Points on a hilly landscape, in no order, each with its height.
From any point a ball rolls to the lowest of the 2 points nearest to it. It stops when none of these is lower. Distance is the straight distance between rows; heights are no part of it.
Supa height 2.87: [  8  43 -34 -36 -10  16 -25 -15 -36   4  10  33 -18  22 -27   0 -36  16
   9 -19  21 -19   4]
lofi height 0.87: [ 20   7  23  18  31  16  -8 -13  15  -3  45 -36 -17  -1  31 -33   8   3
   2 -11  18   9  13]
lano height 3.25: [ 11  36 -33 -43  10   8 -34 -26 -41  -1 -19  20   2  -4  -9 -12 -44  26
  38 -27  23  -4 -10]
favaz height 5.27: [ 21  56   0 -12  10 -27 -28 -44 -43  10 -31  41  10 -20  14  13  30  56
  16  -2 -28  12 -12]
dovup height 7.35: [ 12  18   1  15 -18   0  26   7 -22  -5  -6  56  -4 -15   6  28  37  40
 -37  29 -59  27   6]
Vebi height 6.63: [-48 -28  15 -25 -22  -2 -36  11  30  -3 -13 -25   2  50  42  21   7 -44
  -5  12  16  -1  -5]
miru height 3.44: [ -2 -18 -13  32  -4  -7  22  27   7   5  14 -39   4  49 -62   4   1 -20
 -47  27 -10  35 -12]
Zev height 2.30: [-27  11 -19 -32   6  -4 -66  -6 -40  14   0  47  17  39  18  25 -29   2
  22 -25  -1  35 -10]
ziza height 0.85: [  2  36 -28  22 -12 -13  43 -18  27  47  36 -11  16 -18   7 -46 -38  -1
  14  -6  -8 -70   8]
rivam height 7.60: [-18 -37  -5  -2   4   6  33  25 -21 -27 -39  33 -19 -34  22  11  39  31
  -3  26 -31  17  -3]
Ruduf height 7.10: [-14  30  -1  -6  16 -12 -24  23 -22  10   8  47   8  53  22  31  10  40
  -8  -5 -24  60 -17]
Dise height 6.31: [-14 -41  28   1  24  -9 -14  23  45  -1  18 -51   8  34  20 -26  34 -29
  -3  -6   8  22 -21]
vogi height 4.59: [ -7 -42  30 -18  30 -10 -30 -12  22  -5 -21 -19  29 -29  43 -11   5 -17
  45 -41  11   6 -12]
Maz height 3.02: [  3 -59  -3 -13  13  13  40  16   4 -37   9 -45 -13 -25 -66 -10 -15 -26
 -10  26   0 -18 -14]
Gen height 1.47: [ -9 -26  -2 -13  11  -6  19  13  -9 -10 -35  17  22   7 -15  13  -7  18
 -18 -18 -30  39 -36]
sak height 1.90: [ 23  39  -3 -22 -10  14   3 -28  -5   6   0  26   5 -26  12 -18 -32   7
  22 -15  15 -17  18]
gelu height 4.82: [-19  -5 -42  -5  -5  33 -18  10 -40 -17  22  17 -52  44 -14  20 -13  16
 -13 -11   9   0 -17]
rusi height 2.57: [-44 -48  13 -37  -9   7 -50  12   1  -1 -23  10   4  23  30  14 -31 -42
  25 -32  24 -14  -4]
midud height 2.66: [ 27  14  40 -29 -18 -18  10 -25  27   7 -15  -8  52 -11  14 -10 -31 -55
   3  -4  12  -1  10]
zimu height 1.66: [ 22  43  -5  29  17  19  -9  -8   4   8  59 -19 -44  14  23 -26 -12  15
  15 -14  33 -18  25]
vado height 4.46: [ 38  -4   0  27  -1  -9  41   4  -6 -12   7  11  27 -39 -79   9   7  19
 -34  23 -51  10 -17]
Div height 4.34: [  4 -12  22 -23  23  -3 -29 -21   2  -1  -5   9  30  -7  36  -2  -8 -20
  18 -27   4  23   3]
pogis height 5.47: [ -3  17   6   0  29 -21 -24 -28 -32   5 -35  15  26  -4  22  10  13  41
  15 -20 -27  33 -27]
Luno height 2.77: [ 22  46  13  15  -6 -14 -19 -14  -3  35  36  36  30  29  -2  17  28   7
 -27  -2 -27  26   9]
vog height 2.60: [ 13   8  11 -39 -24 -11   4 -37 -16  -5 -53  44  48 -26   4  19 -27 -16
   2  -6 -20  14   6]
tizu height 4.65: [ 39  28   8  15  -5 -14  23 -11   7   3  15  10  35 -29 -60  -6   2  24
 -21  -4 -23   4  -9]
rafen height 2.83: [  4  -9  -8   3  23  23 -12  -8 -10 -23  15   2 -39 -13  13  -8   8  32
   4 -16   4   8  -6]
Zazi height 3.70: [  5  23 -22 -20  48  -8 -47  -7 -29   2   1  10 -15  19  -3  -9  -4  48
  22 -29   6  18 -26]
tavup height 3.32: [ -2   6  -8  -8  33  15 -42   1 -14   2  37   3 -17  34  17  -4   0  15
   4 -30  10  22  -7]
zuro height 6.39: [ -1  43 -14   7 -40   6  28 -20  15  38   2   8   6  -7  25  -9 -31 -16
   5   2  24 -59  45]
leda height 6.46: [-29 -35   5   0  -6  -3 -16  18  38  -2   2 -50 -13  45  18  -6  28 -27
 -25  27  22  12 -10]
boka height 3.75: [-17 -30   6   7 -12 -22  40  39  21  -6 -13 -28  20  38 -37  12  14 -34
 -45  56 -19  33 -24]
Bege height 3.38: [-30 -40 -38  33   6  15   7  39   6 -14   2 -39 -51  32 -15   0  36 -18
 -28  62  10  12   9]
pipa height 3.56: [  6   3  25 -22 -40  -6   9 -19   2  -8 -17   9   6  -7   7  30  -5 -32
 -28  21 -12  -1  21]
bakol height 1.61: [ 13 -13  25  -4  34   6  -3  -9  26  -7  26 -50   0   0  14 -34 -27 -29
  20 -26  41  -3   5]
Razu height 3.57: [ 12  56 -20 -32  40 -28 -53 -25 -51  16 -20  -1  -5  -5  -4 -19  -8  41
  43 -20  14   2 -23]
kabib height 3.61: [ 17  10  34  33 -38 -21  15 -10  21  10   9   5  11  -3   8  19  51 -16
 -51  47 -27   1  27]
Lar height 1.87: [-31 -56   1  -2   9  24 -34  61  22  -9  -2  -5 -36  26  37 -16  26 -12
  29 -34  10  -3 -17]
kile height 3.03: [-36 -24  -6 -28  -3  13 -44  -9 -13   7   6  -6   3  54  12   9 -40 -47
   7 -34  39   1   3]
Fadof height 6.01: [-13 -45  22  13  42 -15  -5  34  23  14 -44 -16  30  -7  12 -12  32   7
  39 -45 -18  26 -43]
mebu height 1.10: [-20 -61  12  -5   5  13 -19  55  27  -6 -47  -5 -17 -10  26 -19  24  -2
  37 -31  -9  -5 -29]
mab height 1.33: [  8  46 -27  26  -6 -24  43   0  11  19  55   3   6 -20 -38 -33 -40  31
   6   3   4 -66  11]
lege height 4.83: [ 24 -11  34  -5  38  -9   4 -27  24 -15 -13 -35  19 -54  35 -27 -11  -1
  32 -22  15  -5  -4]
tum height 7.72: [-28 -56  -3  -1   4   9  11  36   6 -30 -16  15 -38 -27  52  -8  53  21
  13  12 -13  -2  -3]
Veli height 2.35: [ -3 -50  -1   0  25   8   4   5   2 -27  -9 -18 -18 -33  13 -20  22  22
   6 -21  -6   4 -21]
keru height 7.22: [  5  30   0   7  10 -13  -8   8 -24   2 -16  54   8  13  28  24  33  55
 -21   9 -43  49 -13]
Buluz height 3.96: [-13 -43 -35  15  27  26  47  41 -32 -25  -1  12 -37   4 -55   9  19   8
 -13  62 -33   1   4]
Feka height 6.51: [ 12  23  -4 -21 -38   6  31 -12  18   6 -15  -3   0 -25  36 -16 -48 -40
  17   7  23 -56  24]
Mer height 3.12: [ 16  11 -13  45  -6   6   9  10   7  13  37 -37   0  23 -71   0   1  -1
 -33   6   3   6   4]
Tuvul height 2.80: [-24   2 -23 -38   0  20 -51 -17 -36   6   2  33   9  28  12   5 -50 -20
  28 -36  28   5   4]
mokaz height 5.04: [ 31  59  -6  -6   1 -20 -25 -19 -16  12  13  42  -6 -15 -18   2  26  59
  -8  -3 -19   0   4]
ret height 5.85: [-24 -36  21  12  19  -9  18  31  -8   2 -80  -1  22  -8  12  -5  32  30
  35 -39 -19  11 -48]
Siv height 3.48: [ 15  34  40  17 -35 -21  -4 -26  28  33   7  17  37   6  14  14  34 -27
 -31  23  -6  -5  33]
Pob height 1.79: [-16 -64   2 -24   7   7   2  34  14 -20 -17 -13  -7   3   0  -5   7 -11
   9 -22  -4  -2 -28]
nit height 5.20: [ 40  29  32  31   0 -13  36 -13  39   1  26 -14   9 -49  14 -29 -13 -10
   1   2   1 -30  26]
Lom height 1.75: [  1  42 -21  42 -18 -29  48  -5   8  13  48   3  28  -5 -70  -1 -17  26
 -18  11  10 -55  22]
dur height 2.99: [-39 -57 -19  17   3  17   5  54  20 -14   7 -28 -54  35  16 -23  45 -17
   4  33  15  -2  -9]
dulo height 6.16: [ -3 -42  15   6  50  -6 -12  24  26  -1  12 -29  17   8  19 -27  25   0
  16 -37  -7  30 -25]
guvo height 2.11: [  8  -9   0 -28  -3 -11   1 -31 -21  -7 -49  25  28 -19 -23  20 -19  17
  -2 -21 -24  20 -21]
Rom height 2.76: [ 21  26 -11  40  -3   7   1   7  -5   2  58  -7 -23   9 -52  -2  12  38
 -19  13  -4  -6   7]
ronuk height 6.79: [-42 -18  21 -12 -11  -8 -28  28   7   8  -4  11  16  49  56  24  17 -29
  -3  -1  -6  28   3]
tuf height 5.88: [  7  15  -3  40 -20  10  31   0  34  -4  14 -51 -40 -34   5  -2 -16 -13
  -2  40  23 -50  36]
gif height 4.37: [-13  15 -30 -12 -51  34   6 -16 -27  -9  -8  19 -38  15 -17  39 -27 -21
 -17  14  25 -29  33]
nekis height 4.71: [-15  15 -32  -2 -30  30 -21 -10 -25   5   9   5 -40  50 -14  25 -15  -5
 -26  -9  21  -4  15]
bogum height 4.26: [ 23 -19   4  36   1 -10  42  21   1 -12  19 -13  19  -9 -63   0  29 -13
 -40  50 -47  14   0]
vil height 6.06: [ -8  15   2   6 -44   9  15 -15  32 -10 -16 -24 -27 -24   9  23  -9 -26
 -13  51  29 -47  41]
kobet height 0.71: [-24 -26 -20 -17  20   2  -8   6 -23  -8 -39  11   5   9 -14  16 -20  37
  17 -38  -7  15 -47]
pumed height 4.52: [-26 -37 -27  -5  -2  26  12  29 -24 -21   9  12 -40  26  -1  18   9   0
 -17   6  -2   9 -10]
fub height 4.21: [-23 -56 -41   2  27  25  35  40 -26 -28  -8  18 -44 -10 -30   7  15  18
  -1  20 -17  -1 -25]
gofi height 4.08: [ 12  11  10 -15  31 -18 -26 -32  -6  12  -4  -6  68 -23  21 -10 -20 -26
  47 -33  16  37  -7]
tafu height 5.72: [ 17  15   7  54 -23  -9  33   8  43  -1  18 -57  -1 -33 -35   0   5  -9
 -18  52  13 -37  30]
Zipus height 2.03: [-31 -40   6 -30   1  13 -49 -18 -18 -15 -34  19   1 -21  45   3 -29  -9
  43 -42  30 -13   2]
lidir height 1.48: [-17 -34  -6 -25  10  13 -19 -19 -16 -24 -37   7  -7 -21   9   2 -21  15
  30 -43   6  -9 -16]
kes height 4.84: [ 34  48   0   4   7 -10   0 -15   0  13  28  18   6 -13 -38 -17  -4  38
  -1 -17  -4  -3   1]
Kep height 3.68: [-12 -36 -29  38  14  31  24  29 -21 -19  20 -26 -49   8 -43  -1  26  -9
 -18  66  -7  -7  19]
Nas height 2.19: [ 20  12  20 -10  -5  -1  21 -14  26   4   4 -34  14  -6  -9 -14 -43 -36
  -2 -14  27 -16   6]
luk height 2.67: [  9 -21  14 -14 -11   6  34  -2  23 -31   1 -49  -9 -22 -28  -6 -27 -32
 -10  23  21 -22  -4]
pava height 3.82: [ 16  39 -16 -27  36 -22 -44 -30 -31  24  -5  -2  38 -14  -5 -17 -19  11
  49 -29  15  33 -27]
melen height 2.24: [ 23  55  -1 -15  15 -23 -43 -23 -18  29  16  41  31  22   6  10  10   9
  11 -20 -14  42 -10]
des height 6.95: [-20   2  17  -5   8 -11 -23  20 -13  12 -10  47  24  32  61  31  19   5
  -6  -4 -19  55   5]
gego height 5.38: [ 37  15  52  15 -19 -23  29 -16  46  -3   5 -35  21 -39   4 -12   5 -29
 -18  29   7 -17  14]
pez height 3.11: [ 10  29  36 -14 -49 -25  12 -24  33  24 -15   1  46   5  -3  13  -3 -46
 -25  22   7  -8  27]
pibo height 1.60: [  0  52 -12 -23  -9   0 -54 -21 -35  29  23  44   9  36  26  16  -4  -1
  20 -12   5  24  19]
Domen height 3.22: [ 10  28   7  46 -29 -12   6  -1   5  28  31  24  20  23 -16  20  54  11
 -54  22 -20   8  23]
vos height 2.28: [ 13  29 -12  34 -10  18   9  -2   9  13  39 -24 -39   2 -20  -6  -6  16
 -15   5  30 -29  30]
fofa height 4.02: [  5 -16   8  10 -31 -12  34  14   7  -6 -10 -14  13   7 -43  21  19 -26
 -47  57 -31   9  -1]
nubar height 7.48: [-10 -13   2  -1 -17  11  24  19 -23 -23  -9  39 -28 -18  31  34  42  17
 -27  43 -38  20  19]
roz height 2.50: [-35 -58  -9  -4   6  32 -11  31   8 -21  13 -19 -60  12  21 -11  23 -16
   6 -10  25 -22  -8]
Zozu height 6.25: [ -7  36 -22  24 -40  -5  21 -15  38  29  -4 -21 -11   0  -7   5 -20 -18
 -15  14  33 -39  44]
Gem height 5.66: [-35 -15  18  -1  18 -11 -11 -11 -39   6 -60   1  11  -9  21   8  16  42
  46 -42 -20   8 -33]
Zed height 1.37: [ 30  54  -8  -2  -1  -1  21 -14  13  38  21  13  23 -32   7 -40 -43   6
  31 -20   7 -35   3]
bopeg height 5.56: [ 26  -6  36  29 -21 -11  38   6  29 -20  15 -46  15 -44 -37  -5  23 -25
 -28  62 -13 -19  17]
faba height 2.38: [ 12  39 -29 -16 -18  22  12 -18 -13  14   5  16 -18   2  -6 -13 -58 -10
  19 -17  30 -37  13]
pefu height 3.99: [ -5 -14  -4 -28 -28  23   1 -16 -22 -22 -11  17 -28  -4  12  23 -14 -14
  -7   1   5 -14  22]
sazu height 5.01: [ 43  11  22   9  18  -7  38 -22  24 -18 -11 -18   9 -69  13 -30 -29  12
  17 -11   1 -14   0]

For each start below, name the point where the ball stops.
des => lofi
Gem => lofi
bogum => lofi
gelu => mebu
zuro => Razu
nit => Razu
